Points on a hilly landscape, in no order, each with its height.
A climber steps from a point to the highest of its 2 nearest points, and stops where none of them is higher. Distance is the straight distance between rows; heights are no part of it.
<687> h=88.6: [ -4  -5  -1  10  -5  20 -16  -8   1  23 -12  13  13  -7  -2   0  -2  10
 -14 -11  28  11 -26  11  14  13  11   2  -8 -12  -5   1  -8  25  -8  -1
 -13]
<907> h=24.3: [ 39  12  -5  -7  -1   1   9   2   7   7  -7  -1  -6   5  19   4   1  10
   3  33   4   3 -19   7  14  11  -2   4 -15 -25 -17   8   0  26   0   0
  12]
<880> h=86.8: [-11  -7   5  15 -10  16  -6  -1   0  12  -6  13  25 -10  -6   4  -2  13
  -6 -29  26   8 -14   2  15   0   8  10 -17  -5 -13  -1  -1  12 -12   0
 -18]
<538> h=82.2: [ -2   3  -3  -8  23   0  10   0   1  -8   1 -11   1   4   7  -5  -9   7
  23  15  10  -7  23   8  13  -4   3   2   2  -9  -2   4  17  -3 -12 -13
   0]
<858> h=45.2: [  2 -14  -4   9   1   6  -5  -4   0 -13 -24  -6 -10 -13  -6 -16 -16 -15
   3 -22   3  -3   7 -12 -13  10  -2  -6   7   1   4   0   1 -10 -16  -5
  -1]
<1249> h=50.7: [  0 -16  -6  -9  -6 -24  -2 -12  12 -26   6  17   1  -6   6   6 -14  11
  -6 -14 -28 -26  26   1 -22 -12  -5  19  19  11  -4   6  -5 -26  12 -22
  25]
<457> h=69.6: [  4 -12  17  -7  -1 -13   1  -5  -3  -4  15 -23   6  19   3   8  16  -5
   3   9 -20 -25  16   5 -13   4   1  -1  15  14   1  -6 -10  10  27 -10
  19]
<216> h=70.2: [ -4  14   5  10  13 -13  19  14  -4 -19   3 -14  17  10 -13   3  14  14
  19  -6  -6  -3   2 -19  -2  -6 -23   7   0 -12   8   6  12 -13   1  15
 -10]
<31> h=71.2: [  0 -20  -4  -6 -10  -2 -12 -12  -7  -8   8  22  -9 -19   4   4 -27   7
   9 -21  -5  -3  40   9  -8  13  10   2  -1   0  -6  -8  16  -6 -19 -36
   0]
<301> h=86.2: [ 14 -11  -2   1 -16  11   4 -18   0  13 -19   3   4  -5   8 -12 -30  14
  -1   4  35  -9  -6  -1  26  23   5  -5 -21 -30 -19   0   2  33 -20  -8
   5]
<1206> h=32.1: [-19  15  -2  -7   2   8 -26   8  -3  26  19  26 -15 -10  -1   2  -3  -6
 -19   0  -3  27  -9  18   7 -11  19  -1   4  18  12  -4  -9  -9   2  10
 -14]
<229> h=9.1: [-11   7  -8   3 -23  -1   7   8  11   0 -14  38   5 -16  15   5  -7  10
 -11 -15  10  16   2 -12  -5 -40  -5  14  -8  13  -7  -1  -5 -24  -1  17
  -8]
<248> h=78.0: [  1   7   9  -1  24  -1   7   6  -3   4   4 -14  27  12   3  12  22  14
  10   8  11   2 -12   6  13   7   1   9  -3 -15 -11   3  -1  24   8   2
 -11]
<304> h=75.9: [ 19 -14  17  -5 -22 -18   7 -14  -3   3   2 -10  17   9  10  17  13  14
   1  16  -7 -25  14  -9  -8   2   6   9 -10   0 -19  -4   5  19  13 -20
  16]
<1151> h=47.4: [ -3   2  -7   0  11  24 -14 -13   0  18 -18   0 -13  -8   6 -16 -16 -12
 -11   7  27  11 -23  17  13   8   9 -11   6  -7   5   0 -13  15 -12  -2
   0]
<598> h=52.5: [-12 -11  -9   9 -10  -4   7  -3  11 -19 -16 -23   4  -1   0 -10   4 -20
   1 -14   3 -14  15 -20 -20 -21  -3   2  13   9  -4   2  -3 -17   1  -3
  18]
<620> h=63.6: [ -4  -2   8   7   1 -14   3   5   9 -10   4 -20   8  16 -11   1  21 -10
 -10  -8 -25 -13  -7 -16 -22  -1 -16   1  21  15   7   7 -26 -15  27  15
  12]
<186> h=48.6: [ 20   0   7  -5   9   5   4  -7   6   2 -16 -20 -19   4   1 -14 -13 -14
  -7  24  -6 -10  -2  -4 -12  21  -4 -11  10  -5   5   8 -11   5   5  -2
  18]
<1003> h=5.7: [ -2  -4 -19  15 -22  -8  21  -7   3 -30 -22   4  -2  -5  -4   2   6   5
  10  -7   2  -8   3 -23 -11 -24 -14   7 -14  -9  -2   0  22 -14 -16   3
  16]
<469> h=56.1: [-20  -3  -2   8  -8 -13   4   6  -4 -11  19 -20  17   2  -5   3  30 -13
   4 -19  -3  -8  17 -11  -3 -28  -4  -1   1  22  -9 -15   0  -8   8  -1
   7]
<573> h=85.2: [ 19 -16   5  -4 -37   2   0 -19  -3  16 -11   2   2  -6   8  -8 -29   9
  -9   9  25 -14   1  -5  19  19  16  -2 -22 -18 -28  -9   5  34 -16 -15
  14]
<755> h=83.9: [ 17   5  -8   7 -10   9  17  -5  -5  -8 -16  -2 -12  -6   0  -8 -18  11
  21   8  10  -2  -6  -5  10  13 -13  -8 -23 -24  -1   2  22   6 -27   4
   1]
<1337> h=49.5: [-12  12 -10  -7  20  14 -13  -2   8  16  -9  -6 -10  -1   8  -9   2 -22
 -13  11  18  15 -22  17   7  -4  15 -10  14   3   7   8 -15   7   2   6
   0]
<1130> h=79.4: [-10   4  -3  -6  24   0   7   4 -15  -8  11 -28  -5   7   4 -10  -1  -4
  26  18  11  -4  16  12  15   6  -2 -14   3  -7   2 -12  26   3 -17  -4
  -1]
<383> h=82.8: [  5 -13  19   3   5   4   1  -1  -7   8 -13  -8  31   3  -8   5  -7  23
   2  -4  17 -11  -5  -1  13  30  -1   7  -6 -22 -12   2   7  22  -4  -6
 -21]
<1043> h=41.4: [ -6  -7  -8  -5  -5 -26   4  -5  10 -24  14  -3  -1  10   0   7   6   3
   2  -2 -29 -27  17  -2 -21 -16 -11  13  22   8   2   0  -3 -21  19  -7
  25]
<952> h=67.1: [  2  -8  -7  -8   0 -10   3 -10   4 -12  10  18 -13  -7  11   4 -22  14
  12   5  -8 -12  39  10  -2  -3   8   4   1  -2  -3   5  15 -11 -12 -30
   8]
<522> h=19.5: [  7   7 -12  -6  17   4   3  -4   6   3  -5 -12   0   8  22  -1   9  -6
   9  29  22   5 -17  12  13  -4   8   0   0 -12  -8   6  -6  26   0  -2
   5]
<1083> h=46.2: [ -8 -29   0   8 -25   2 -11 -10 -16  -4  -5 -19  -3  -1  -1  -4   5 -23
   2 -19   6  -5  13 -11 -14   3   5 -12 -11  15  -7 -27  12   6 -17 -18
  11]
<865> h=65.4: [  0  -2  13  10  -6  -1  -5   2   5   0  -1   9   7  -4 -10   6   1   5
 -19 -22 -10   2  -7 -10 -11   3  -1   8   2  10   2   4 -15 -10   8   6
  -5]
<330> h=41.7: [ -6  -5   7   2  13  -9   3   7 -13 -11  10 -28   7  12  -8  -2  11  -4
  12   1 -10 -14  15  -3  -7   9  -8 -10  10   4   5 -11   9  -3   0  -2
  -2]
<1168> h=46.6: [ 12  -2  -6  -4  -5   3  -2 -12  13  -2 -15  -7 -30   4   3  -6 -12 -18
 -12  18 -18  -6  -2  -5 -23   3  -4  -8  15  10  13  11 -14 -13  10  -1
  27]
<508> h=42.7: [ -2  12  -4   0   1   0  -3   5   5  -3  -2  13 -20  -4  -3  -5 -13  -7
 -10  -2 -18  12 -11  -6 -11  -7  -3  -3  10  10  22   8  -7 -27   5  17
  -1]
<1226> h=45.9: [  5 -14  -4   5   5  17   2 -12  12  -9 -39  -8  -8 -13   2 -23 -28 -14
  -2 -10  16  -6   4 -11  -4   8   4  -5   9  -4  -3  10  -3  -3 -19  -8
   5]
<622> h=73.3: [ -5   3   3   4  -7   9 -10  13  -1   7   5  29  -3 -19 -16   0 -14   7
  -8 -30  -3  15   0   1   3   7   1   5  -3   5   9  -1   2 -16  -9  13
 -27]
<1040> h=81.9: [  6 -15  14   7 -16  -4  12  -7 -12  -2  -9 -20   9   4  -6   0   3   6
  11   2   3 -15   2 -15  -3  10  -4  -5 -14  -8 -13 -11  16  11 -14  -7
   3]
<844> h=60.0: [  6  -8  -4 -10  -6 -22   4 -18   8 -18  13  13  -6  -1  12  12  -8  13
   4   9 -22 -22  36   9 -12 -16   6  11   5   5  -3   6   7 -13   7 -30
  21]
<281> h=62.0: [ 12 -13  20   3  -8  -9  -8  -8   9   5  -6   4  11   8  -3  14   4   6
 -22  -7 -18  -9  -7 -11 -17  10   6  10   5  10  -3  10 -25   2  23  -7
   7]
<247> h=53.4: [  4  -1  11  -3  22   4  -2  -4  14   5 -16  -7  11   7   3   2   9 -11
 -16   4   0  -4  -8   2  -6   7  10   3  22   5  -5  15 -28  15  24   1
   6]
<215> h=31.0: [ -8   8  -8 -10  18  -4   1   7   5  -1   8  -8 -11   9   2 -10  -6 -14
   5  11  -7   1  14   5  -4 -12   4   1  17   8  12   8  -2 -20   6  -1
   4]
<78> h=48.1: [-5  4  3 -9 21  6 -9 -2  1  9 10 -5 -1  5  8  5  4 -1 -2 16  4  0  3 23
  8  1 13 -4 10  4  3 -1 -5 10  6 -7  2]
<1060> h=88.7: [  0  10 -17   1 -10  -4   9   4  -3 -17  -8  20 -17 -12  -9  -1 -13  10
   8  -5  -9   8   3  -8  -6 -10 -11   4  -4  -5  18   6  20 -26 -14  11
  -8]
<557> h=25.6: [ 28  11  -6   2 -20   1   7  -7   2   9  -7  -7 -14   8  11   1   0   0
   1  28   3   3 -21   0   5   2  -2  -7 -20 -11 -13  -2   2  25  -3   6
  19]
<749> h=6.2: [  0  -7 -14  11 -21   0  19  -5   4 -31 -33  20   7 -18  -6  -1 -10  11
   4 -28  10  -5   4 -26  -8 -15 -12  11  -9  -8  -2   4  17 -20 -18   4
  -3]
<40> h=78.1: [ 15  -1  -1   6 -22  11  -1   0  -1   4   1  40  -3 -13 -18  12 -19  27
  -6 -20 -19   4   1   2   2  23 -10   5 -15 -11  12  10  14  -8  -6   3
 -21]
<417> h=77.9: [ 12 -12   7  -8 -20   1  -9  -9 -22   3  17 -13 -31  -6   2  -8 -11 -16
  -2  19 -10 -10  12   3  -6  21  13 -24  -4   5  -1 -26  12  11  -8 -17
  15]
<271> h=38.9: [-16  -5  -1   3  11  -6   5   8 -10 -14  12 -43  11  13  -8 -10  22 -24
  20  -3   0 -15  22  -4   0 -10  -7 -16  11   9  -1 -21  12  -3   3   0
   4]
<7> h=86.6: [ -5  16 -21   0  -6   2  11  11  -7 -11 -11  11 -19  -7  -7 -18 -15  -3
  21  -1   6  15  -3  -7   9 -14 -12  -5  -8  -6  19   4  25 -21 -26  16
 -20]
<499> h=22.3: [ 27  11 -12  -8  16   2  11   9  16  -3  -6   8  -2  10  26   5   9   6
   7  36  15  15 -20  14  14   1   1  11  -6 -25 -12  22   0  16   2  -4
   0]
<1224> h=12.8: [  3   2  -4   6 -18  20 -11  -9  -8  22   7   8 -11  -6   3  -3  -8   9
  -2  10  14   8 -20  15  18  11   8 -11 -24 -10  -5  -9   7  22 -16   2
   2]
<974> h=56.7: [-16   7   3  11   2   4  -6   5   1   6   0 -16  10   1  -6  -3  20 -19
  -8  -5   4   8 -14  -4   0 -14   3  -6   1  14   0  -6  -9   4   6  13
   1]
<309> h=87.2: [  6 -12   1   4 -10  18  -7 -18  -1  20 -26   2  12  -4   5  -9 -16  10
 -12  -1  36  -1 -24   4  15  18   8  -4 -12 -23 -12  -1 -10  33 -13  -7
  -1]
<362> h=52.8: [-17   3  -4  -1  15   9 -12  -2  -2  12  -2 -10   8   0   5  -3  13 -15
 -10   2  18   7 -12  14   9 -12  14  -6   8  10  -2  -4 -10  13   5   0
   0]
<43> h=34.6: [-23  -2  -8 -11  27  -3   1  12  -4  -5  14 -27   9   8  -9 -20  12 -35
  11  -4  11  -7  30   6  14 -15   1 -13  18  14  -1 -20   4 -13   3  -6
  -4]
<613> h=74.0: [-12   8   8   7 -10 -12  -5   9  -8   3  25 -18  -3  17 -11  13  40  -7
  -2   6 -23   4 -10  -6 -10 -11  -5  -5  -7  17   7  -8  -5   6  16  16
   8]
<44> h=64.6: [-20   4   6   7  -5 -11  -5  11  -1   3  21 -14  17   7  -5  10  38 -14
  -4  -8  -7   3   1  -7  -4 -27   2   1  -2  24  -7  -9  -8   2  17  11
   4]
<292> h=44.6: [ 10   5  -3   0  -2   8  -5  -7   5   3  -8  10 -29  -7  -2  -5 -20  -7
  -9   6 -15   7  -4   4  -9   5   1  -7   2   5  16  10  -5 -15  -5   1
   8]
<167> h=84.7: [ -4 -16  10  10  -4   8   1  -2   4  10 -10  10  45   0  -5  13   0  27
   1 -19  28  -6  -5  -2  18  12   4  18 -17 -17 -24   4   4  23  -3 -11
 -23]
<843> h=85.5: [ 15  18  -7  -4   5  -5   9   4  -2  -9  -1  16 -20   3  -8   4 -12  18
   7  12 -20   8  -4   2  -1  10 -15   3  -8 -13  23  13  16 -22  -4   9
  -8]
<62> h=85.0: [ 10  14 -21   2  -9   8  16  -4  -2  -9 -17  10 -23  -7   0 -13 -22   6
  23  10   9  13  -7   1  13   0  -9  -6 -18 -16  13  10  25  -9 -29   8
  -3]
<67> h=35.0: [ -4   0 -10  -5   3 -15   4   0   6 -18   9  -3  -9   6  -2   2  -6  -1
   3   1 -22 -10  10  -4 -17 -12  -8   3  16   6  15   4   1 -25   8  -2
  11]
<796> h=76.2: [ -2  -2   9   7 -10 -10 -10   6 -16  -5  17 -15 -12   9 -23   2  12  -4
  -4  -8 -34  -4 -12  -9 -21  16 -15 -14  -1   6  21 -18   2 -12   0  12
  -6]
<251> h=82.1: [ -1 -20  11   2 -14  15 -17  -7 -11  22   1  13   2 -13  -8  -1 -17  12
  -8 -13  15   0   2  13   8  34  10  -5 -10 -12  -5 -10  10  19 -15 -10
 -19]
<187> h=77.5: [ 20  20   7  -7  25  -6   3  16   8  -3   7   4  -6  16   4  13  11   3
  -5  20 -21  17 -22   3  -3  16  -9  10   5 -10  12  22 -13  -7  24  14
  -1]
<982> h=43.9: [ -4 -13  -1   1  11  -3  -2   5  -6 -13  -2 -12   4  -7  -5  -9  -5 -10
  11 -19  -2  -9  26  -8  -8   9  -3  -6  12   3   5 -11   6  -9 -11 -12
  -1]
<178> h=29.7: [-19   4 -11 -19  24  -9  -3  13  -1  -1  14  -8  -1   5  -6 -21  -7 -27
   4   0  -2  -1  24   6   3 -13   2 -10  25  14   6  -4  -8 -27   6  -2
  -8]
<202> h=68.1: [  9  16   5  -8  16 -15   3  10  12  -7  16  12   0  13   7  17   6   6
  -7   7 -32   4 -11  -2 -11   2  -5  15  16   5   8  21 -23 -12  28  10
   2]
<770> h=74.9: [ -4 -20   2  -5 -13   7 -20  -8  -8  11  18  27 -14 -18  -1   5 -20  11
  -1 -18  -6   3  30  21   0  19  21   0  -9   7  -2 -14  14   0 -14 -25
  -8]
<25> h=49.0: [  3 -26   7   3  -8  10  -7 -17   7  -1 -24 -17  -3  -2   6 -13  -9 -23
 -15  -4  11 -13  10  -6 -12   3  11  -2  10  13 -11   2 -16   9   2 -18
  23]
<1327> h=34.1: [  1   9  -3   1   4   2   7   9  19   2  -5  26  15   0  17  16   8   9
 -10   1   4  13 -10  -8   1 -21  10  18   3   3 -14  14 -15   2  12   6
  -6]
<470> h=58.8: [ -1  11   8   8   8  -1   5   9  13  -3 -10 -14   2  12  -4  -2  18 -19
 -11   0 -11   6 -22 -18 -18  -2  -7  -1  16   8   8  17 -26  -7  20  22
   7]
<1246> h=50.5: [  5 -16  17   0  12   8  -3 -10   5   5 -25 -24   9   9  -1 -13  -7 -14
 -18   4   8 -15  -5  -6 -12  18   7  -6  21   3  -5   6 -22  15  15  -8
   9]
<15> h=48.7: [-16  -5   6   1  -2 -18   7  10  -2 -13  20  -5  38  -6  -8   1  28  -4
   3 -28   6  -7  26 -20   1 -25 -12  11  -3  15 -19 -19  -4 -21   7   0
 -10]
<266> h=75.7: [  4   8  -5   8  -4  17  -3  11  -3   7   1  33  -7 -18 -17   2 -17  15
   1 -23   0  15  -5   5  13  20  -6   1  -9 -10  14   6  19  -7 -16  16
 -32]
<112> h=82.3: [  5  10  -1   0  -6  -4   1   5 -19  -7  16 -11 -27   5 -11  -5   4  -2
  15  12 -21   1  -3   1  -5  14 -14 -16  -9  -9  24 -12  23  -9 -15   8
  -3]
<1186> h=5.0: [  0   2 -18  12 -28  -2   9  -5 -11 -20 -10   2 -17  -5 -10   0   8   1
  15   3  -4   4  -5 -11  -4 -17 -15  -8 -24  -6   7  -9  32  -6 -24   7
  10]
<477> h=11.1: [ -1   8 -19  10 -32  11   7  -9   4  -2 -13  18 -18  -7   8   0  -4   0
   3   4  10  18 -16  -8   3 -31   3  -2 -27   8   0   4  11  -3 -13   5
  16]
<1162> h=81.6: [  3  -5  12   3  10   4   8  -1 -10   7 -11 -19  28  13  -5   0   7  16
  10   9  25  -8 -22   1  18  21  -6   1 -10 -27 -10  -3   2  31  -4   3
 -13]
<111> h=80.2: [ 18  -9   6   7 -24  17  -6  -4  -4  17 -12  24   0 -12 -14   3 -23  20
  -8 -12   4   5  -9   1   3  35  -2  -1 -17 -12  -1   6  10  10 -12   3
 -15]
<640> h=10.1: [-13   7 -16   9 -29   5  13   4   8  -4 -15  23   2 -14  15   0   0   0
  -1  -9  15  17  -9 -21   1 -51  -1   8 -18  12  -9   3   1 -11  -7  15
   7]
<1267> h=6.8: [ -9   6 -12   6  -8  -3  17   9   9 -16 -19  19   9 -19   1  -8 -11   7
   7 -25  18   8   6 -21   4 -27 -15  12  -4  -4  -1   2   9 -29 -15  11
 -15]
<644> h=30.4: [ 16   7   3  -9   9   6  -2  -1  14  12   7  30   4  -1  10  19  -4  20
 -10  11  -4   6   0  14   6   6  14  15  -2  -7  -9  18  -8  11  12 -13
   0]
<1190> h=69.0: [ -9   4  10   1  -4  -3  -8  10   6   4   7  26  11 -18  -7   1  -3   5
 -19 -31  -5  10   2  -8  -3  -8  -5  11   5  17  -1  -8 -20 -25   8  15
 -19]
<6> h=57.6: [-27   8  -3 -19  10  -9 -12  14  -4  12  20  14 -10  -3  -3 -20  -6 -27
 -12  -2 -10   8  14   6  -2 -22   6  -9  20  25   6  -7 -23 -37   8  10
 -16]
<119> h=82.5: [ 28  20   2  -4  16  -1   7   9   4  -7  -3  -1 -14   9  -4   3  -3  11
  -1  22 -19   9 -18   1  -4  25 -24   2  -4 -17  20  18   0 -13  10  15
  -3]
<660> h=46.5: [  6  -5  -5   5  13  21   0 -14  11   4 -34  -9  -9  -7   6 -23 -21 -13
  -2  10  25  -2 -12   1   7  11   2 -10   7 -10   0  11 -12  11 -15  -3
  10]
<217> h=82.9: [  5 -14   0  14 -22   6   8  -9 -12  -3 -14 -11  -5  -5  -5 -12  -8  -1
  15  -7  15  -4  -7 -13   5  11  -7 -12 -22 -13  -6 -10  17  14 -28  -2
  -2]
<885> h=43.0: [-10   2   7   9  -4 -18   9   9   2 -14  13   3  31  -1  -8  13  22  15
   0 -23  -8  -6  10 -21  -6 -20 -15  17  -5   7  -8  -1  -6 -16  15   7
  -6]
<444> h=70.4: [ -2   8  12  -4  23 -16  -3  10   8  -3  21   4  11   9  -5   6   3   4
  -8 -10 -28  -4  -1   0  -8   5  -7   7  25  12   9  13 -22 -19  26   9
  -2]
<1231> h=56.5: [ -8   4   3  11   1   9   2   6  15   1 -22  -8   2  -1  -5  -7   4 -22
 -19 -19   0   8 -20 -23 -14  -7  -7  -2  15  12   5   8 -27 -16  13  27
   4]
<950> h=71.9: [ -5  15  -1   0  30  -7  16  17  -1 -10   9 -23  13  16   1   2  15   2
  23  11   2   0   5  -3   8  -7 -13   4   4  -7   2   8   9  -4   6   9
  -6]
<51> h=68.4: [ -4  -1  15  10  -9 -13  -3   3  -5  -5   9 -29   5  21 -14   8  31 -14
  -4  -1 -26  -8 -12 -15 -21   5 -10  -6   6  15   6  -1 -13   1  22  14
  11]
<519> h=58.0: [  7  -7  24  -2  16  -5  -6   1  10   4  -5  -4  15  13  -3   7   3  -2
 -22  -9 -18  -9  -7  -3 -16  19   3   9  22   9  -3  17 -38   3  32  -1
   4]
<1051> h=79.9: [  8  -4  11   5 -13  -9   9  -6  -7   2   7 -10   4   9   1  13  12  16
   6   6  -7 -12   8  -3  -5   3  -1   2 -16  -3  -8  -8  11  14   3  -9
   6]
<403> h=17.9: [ -8  12  -1 -14  20  12 -15   3 -10  21  27  16  -4  -5   0   6  -7  17
   2  14   4  13   1  39  20  21  10  -1  -3  -8  10  -1  15   9  -5  -2
 -22]
<823> h=39.8: [ -8  23  -8  -6   7   5   1  17   7   8  -6  13 -16   1   5  -6  -3 -13
 -11   8  -3  27 -25  -5  -2 -19   1   2   9   8  11  13 -18 -17   9  27
  -6]
<185> h=75.2: [  4 -25   6 -11 -18 -11   0  -8 -27 -10  15 -18 -14  -4   5   1  -8 -11
  14   1  -5 -18  23 -10 -10  24   7 -18  -3  -1  -6 -32  24  16  -8 -26
  13]
<968> h=79.1: [-10  13   5  10  -9  -3  -9  11 -16   5  21 -14 -17  10 -16   5  25 -11
   1   3 -24  13 -13   0  -5  -2 -10 -15 -10  12  20 -13  10  -5   1  18
   0]
<1339> h=47.6: [  2 -27   8   1 -26   2  -9 -21  -4   1  -8 -12  -7  -5  10  -6  -4 -18
  -7  -3   5 -14  19  -4 -13  -3  14  -7  -5  15 -14 -12  -2  10  -5 -29
  23]
<627> h=17.5: [  5   0  -8   4   7   9   5  -8   9   4 -21 -22  -3  10  13  -6  11 -19
   1  23  21   3 -28  -2   3  -7   4  -5   1  -4  -7   8 -18  23   4   6
  18]
<118> h=27.7: [ 17   5  -7   7 -12   6   4  -3  12   7  -5  10  -2   7  11  13  16  -1
  -5  19   4  11 -23  -1   1 -11  11   5 -12   2 -14   7 -10  20   4   1
  12]
<46> h=54.5: [ -8  -2  -6   5  -2   3   3   2  17  -8 -19 -14  -5   0  -1 -15  -4 -26
  -7 -13  -5  -3   4 -18 -17 -12  -6  -3  22  12   7   4 -16 -24   9   6
  10]
<1013> h=90.7: [ -5 -17   8  -3  16   0  10 -10   3  -3 -11 -24  24   6  15   0   9  -5
  12   6  22 -22  18   5   9 -10   7   4   6   0 -19   1  -3  24   9 -18
  13]
<1099> h=38.7: [ -9   9   5   2   8 -12  11  15  10  -3   5  11  27  -3   5  11  12  12
  -3 -13   4   5   4 -14   0 -24  -6  15   2   6 -12   2 -12 -10  14  12
 -11]
<1221> h=11.9: [ -1   4 -16  15 -30  18  -4  -7  -8  11   1   8 -20  -5   0  -9  -1   1
   9   5  10  18 -21   2  15 -13   1 -13 -34   0   2  -8  12  13 -26  14
   9]
<55> h=41.6: [ -2   9   0 -21  41  -5  -6   2   8   8  10   3   5   8  14   9   6   0
  -6  18   8   4   9  29  11   1  16   7  23  -2   0  10 -12  10  18 -12
  -6]
<524> h=36.4: [-18  25  -5  -4   0   6 -14  15  -8  18  12  13 -24   1  -2  -7   0 -14
  -8   5 -10  33 -19   8   6 -17   5  -8  -3  12  19   1  -2 -14  -4  23
 -13]
<514> h=47.2: [ 24  -3   9  -2   4   2   6 -13  10   1 -23  -1  -4   1   6  -3 -20   7
  -7  13  -6 -12   2  -9  -7  16   0   2   5 -11  -5  17  -9   5   5 -11
  15]
<181> h=84.6: [  1  -3  16  -8  20 -15  -7   1  -1  -3  25  -5   9  14  -1  12  10   7
  -5   2 -27 -16  12  13  -6  11   1   6  20  14   3   4 -18  -1  27  -6
   6]
<50> h=71.1: [  3   1   7  -1  21  -6   9   4   7   3   6   6  36   8  12  22  26  18
   5   1  18  -2  -2  12  12  -6  14  20   5  -9 -21   7  -7  30  13  -8
 -10]
<1112> h=21.0: [-18  15  -5  -6  11   7 -18  11  -9  25  32  23   8  -9  -6  12   5  18
  -5  -4  11  22  -5  30  25   4  11   2  -7  -5   5  -6  10  11   0   2
 -27]
<3> h=14.2: [ 13   8 -11  -9  -2  12  -9 -14  -3  21   7   6 -10  -4  20   0  -7   9
  -4  25  25   6 -19  27  22  13  13  -8 -14 -23  -7  -6   0  38  -6  -7
   5]
<151> h=7.7: [-12  10  -7   0 -13 -11  11  16   0  -8   0  32  10 -17  -1   1  -6  18
   1 -20   6  11  15 -15   3 -33 -13  11 -12   4  -1 -10   8 -30  -6  18
 -24]
<1191> h=85.6: [ -4 -11  -1  -4  15   1   9  -8   2  -7  -4 -17   0   2  14  -7  -7  -6
  15  13   9 -17  26   6   4  -8   6  -4   9   5 -10   1   7  10  -2 -18
  13]
<253> h=70.5: [  6 -27  18  -3 -23 -22   1 -13  -7  -7   8 -24  12  16   2  15  16   0
   2   4 -15 -31  21  -7 -15   1   2   4   0  11 -10 -12   1  13  18 -21
  20]
<662> h=76.5: [-13  11  -2  -2  35  -1   7  11 -14  -4   9 -32  14  12   1 -10  14  -2
  22  14  18   1  -3  13  23   3  -7  -9   4 -13   5  -5  17   8  -5   7
 -14]
<467> h=26.2: [-26  11   0 -11   9   4 -22   7 -10  25  35  17  -2  -9  -6   6   5   0
 -10  -3   2  16   5  30  17 -11  18  -3   0  13   8 -15   3   0   2  -1
 -15]
<1253> h=34.9: [ 13  10  -1 -15  29  -1   3   5  16   5  10  18   9   5  15  16   4  14
  -1  17   1   8   0  17   9   2  14  19  16 -10  -6  20 -11   7  16 -10
 -10]
<338> h=30.5: [ 10   6  -6   0  -8   5   2   0  13   3   2  24  -2  -2  13  17   5  12
  -4   9  -3  11  -4   2   0 -20  14  12  -9   6 -12  11  -2   8   4  -7
   7]
<817> h=80.8: [  2  -3   5 -10  29  -7  11  -1   7  -2   1 -16  28  14  15  14  23   4
  12  10  16 -12  14  12   9 -11  13  16  15  -4 -17   5  -7  26  20 -11
   4]
<136> h=78.9: [ -7 -16   7   0 -22  17 -26  -9  -8  25  16  24  -7 -15  -3   8 -13   7
 -13 -15   4   8   8  23   6  17  19   0 -14   7  -6 -12   9  10 -10 -18
  -7]
<252> h=15.8: [  1   7 -10 -11  10  16 -14  -9  -3  24  14  22 -13  -9  10   0 -17  18
  -1  18  18  10  -7  36  24  19   8  -5  -7 -20   0   2   8  18 -10 -10
 -11]
<70> h=84.5: [ -4  15 -11  -3   6   0   3  11 -12  -5   7  -4 -23  -1  -8 -13 -10  -4
  22   8  -6  10   5   6   7   2  -9  -9  -3  -5  23   0  27 -15 -23   9
 -13]
<876> h=80.3: [  1  -6   0   2 -16   4  -8  -1 -24   1  10 -14 -26  -5  -3  -7  -1 -15
  12   5 -11  -4   2  -2  -9  16   1 -24  -7   0  10 -25  21   4 -20   0
   3]
<1234> h=74.2: [  9  -4   2   6  -9 -12   1   3  -8 -19  -4  -2  -8   1 -24   1   2   7
   0 -16 -31  -8 -13 -14 -20  18 -23   0  -2  -8  20  -8   6 -17  -3  13
  -5]
<949> h=64.2: [-13   3   3  -7   7  -3 -15  11   1   5  12  18  -2 -16 -10 -13  -7 -17
 -15 -24  -8  12   5  -4  -2  -4   1  -5  17  20   8  -9 -19 -34   2  11
 -20]
<1039> h=72.4: [  0   8   1   7   4 -15   9  14 -11 -22   4  -9   6   4 -24   1  11  10
  11 -17 -23  -6  -1 -14 -10   6 -28   2   2 -11  19  -4  15 -22  -5  16
 -13]

For each start below, name the point where the climber stops.
<1339> => <1190>
<514> => <1190>
<151> => <186>
<252> => <186>
<215> => <251>

Call two points neighbours if one is among the 2 nearest of the other. Go from one point of each pair to the other, from neighbour to neighbour, staying as high as possible. Name the lowest point that can't be avoided.
<687> and <1013> => <50>
<1060> and <181> => <457>
<186> and <251> => <514>
<687> and <968> => <216>
